Points, in no order, along strands that fork, close into loops and pass close to each other.
Two points are linked if the straight distance between their rows is under 50.3. Some points are linked to none.
Z961: [ 10  49  30  -6  40 -12   9  18 -18  26  15]
Z826: [ -8  75 -19  -9   7   1   9  -6 -15  49  20]
Z20: [ 11  65 -29 -15   9  -4 -11  -7  -7  43  21]
Z860: [-49  52  25  20  39  19  34  17 -49  23   6]
Z365: [-52 -58  -6  -6   2 -11 -15 -55  14 -25 -37]
Z533: [-84 -40 -10 -19 -25  24   2 -43  36 -17 -28]
Z984: [ 32  23  43  -1  48 -19   3  18 -11  12  10]
Z556: [  6  14  14  -4  53 -11 -44  18 -24  10  31]
Z224: [-51  39   5  13  54  13 -18  12 -49  20  20]
Z604: [  9 -39 -50   7 -54  15 -12 -14  26 -22 -13]
Z197: [ -9   0  35  -4  19  -3 -26  47 -34  -2  43]
Z523: [ 19 -27 -24  -8 -58   4 -15  17   4 -13  11]
Z296: [ 15 -48  16   4  25 -29 -42   7 -18 -27  22]
Z544: [-45  -3 -22  -9 -31  33  53 -48  66  -1 -56]
Z718: [ 17 -12  19  -2  39 -21 -43  16 -19  -5  27]
Z339: [ 47   5  47   0  45 -28   3  10  -3   1  -5]
Z885: [ 12 -39 -33  -3 -54   1 -21  -3  10 -20   3]
Z696: [  9   5   4 -18 -43   0 -11  41 -17   2  36]
Z928: [ -3 -57  -3  -1 -28 -21 -26  -4  -9 -30   0]
Z48: [-20  13  48   4  48  15 -11  47 -33   1  38]
Z686: [-29  48  43   9  46  15  26  31 -36  20  17]
Z679: [ 10  25  66   2  49  10  23  46 -19   5  21]
Z86: [ 21 -24  54   4  38 -10 -14  36 -16 -21  20]
Z636: [  0 -65   8   3   2 -31 -35  -5 -13 -33   3]
Z974: [ 26 -14 -66  27 -58  30  24  -7  54 -13 -23]
Z393: [  5 -21  28  -9 -10 -13 -25  39 -25 -15  34]
Z76: [  8 -17 -42  10 -49  16  38 -36  51 -10 -47]
Z784: [  7  48  17 -18 -12  -5  19  26 -17  27  25]
Z809: [-32 -65  -2   3  10 -22 -22 -50   6 -28 -32]
Z939: [-44  35  23  22  74  25  -5  19 -43  14  15]
Z531: [ 35  20 -22 -17 -13 -12 -23   0   1  15  16]
Z363: [ 20 -43  11   3  16 -34 -23 -27   0 -21 -25]
Z763: [-27  82 -22  -3   5   3  29 -19 -22  50  14]
Z313: [ 49  27  -8 -14 -32 -15  21  -3  14  17   4]
Z509: [ 10 -41   3  -8 -30 -17 -29  20 -15 -20  18]
Z495: [-78 -48  -8 -18  -3   7  -6 -54  26 -20 -28]
Z600: [-23  22  35  11  76  20 -16  31 -35   7  31]
Z861: [  0  50  13  -8  42  -9  -6   7 -23  32  17]
Z230: [-52   4 -39  -4 -19  46  40 -48  78   5 -51]
Z80: [  1 -29 -71  30 -50  38  14 -14  56 -21 -32]
Z669: [ 31 -14 -34   3 -46   1  24 -29  37  -6 -35]
Z902: [-28  55   4   3  45   4  -9   5 -35  33  15]
Z251: [  8 -38   1  -5 -56  -5  15  -2   8 -23 -20]
Z645: [ 39 -21  36   5  41 -30 -18   1  -6 -13  -9]
Z597: [ 45  28 -28 -13 -41  -2  16   2  21  17  14]
Z45: [ -7 -57   4   2  12 -29 -23 -41   2 -28 -34]
Z575: [ 44  -3   7 -11 -26 -24  13  -4   9   1 -16]
Z927: [-59  41  21  37  51  28  37  10 -57  15  -8]
Z71: [ 26  29 -53  -8 -43  19 -15  21  13  20  34]
Z685: [ -8 -42 -63  17 -53  29  -4 -20  40 -23 -25]
Z422: [ -8  27  26   6  72   1 -27  19 -28  15  26]
Z830: [-50 -36 -28  -8 -34  25  12 -41  39 -17 -44]
Z737: [-15  41  59  10  58  20  29  37 -27  13  20]
Z285: [ 17  -2 -10 -16 -56   3  -4  32  -5  -1  25]
Z236: [ 18 -54  53  12  29 -20 -10  21 -13 -37   1]
Z436: [ 37 -20  20  -1  23 -33 -18 -11  -2  -9 -15]
Z504: [-40  82 -21  17   1   4  46 -26 -32  45   4]
Z67: [-21 -12 -30   0 -41  23  48 -48  54  -9 -56]
Z221: [ 39  -5 -41  -7 -33  -3 -24  -7  17   2   5]
Z7: [ 37 -10 -62  13 -54  21   9  -5  44  -8  -9]
Z684: [ 22  -4  64   3  41  -1   6  45 -16 -10  21]
Z92: [ 32 -16  -5  -6 -33 -18  20 -24  20  -7 -34]
Z16: [ -3 -42  34  -4 -22 -21  27 -22   7 -23 -50]
Z8: [ 23  46 -17 -17  -1  -9  -9   5  -4  32  21]
Z946: [ 50  16 -52   1 -51  11  12   2  38   7   6]

A tip is a point with one link. Name the tips that can be reached along the links from each point below, in the order of the rows.
Z645: Z830
Z763: Z504, Z221
Z67: Z696, Z230
Z737: Z927, Z236

A piece is all that can be reached along the links. How many separate loops has the piece of each point below (a circle has one, a figure eight two, a Y none), and how many tips (points with one link)?
Z422: loops 1, tips 1
Z685: loops 0, tips 2
Z86: loops 0, tips 2
Z531: loops 0, tips 2

Name the points in between on the shortest way along the links from the first point to the second, in order.
Z961, Z224: Z861, Z902
Z7, Z669: Z946, Z597, Z313, Z575, Z92
Z763, Z531: Z826, Z20, Z8
Z48, Z509: Z197, Z393
Z685, Z946: Z80, Z974, Z7
Z927, Z86: Z860, Z686, Z737, Z679, Z684
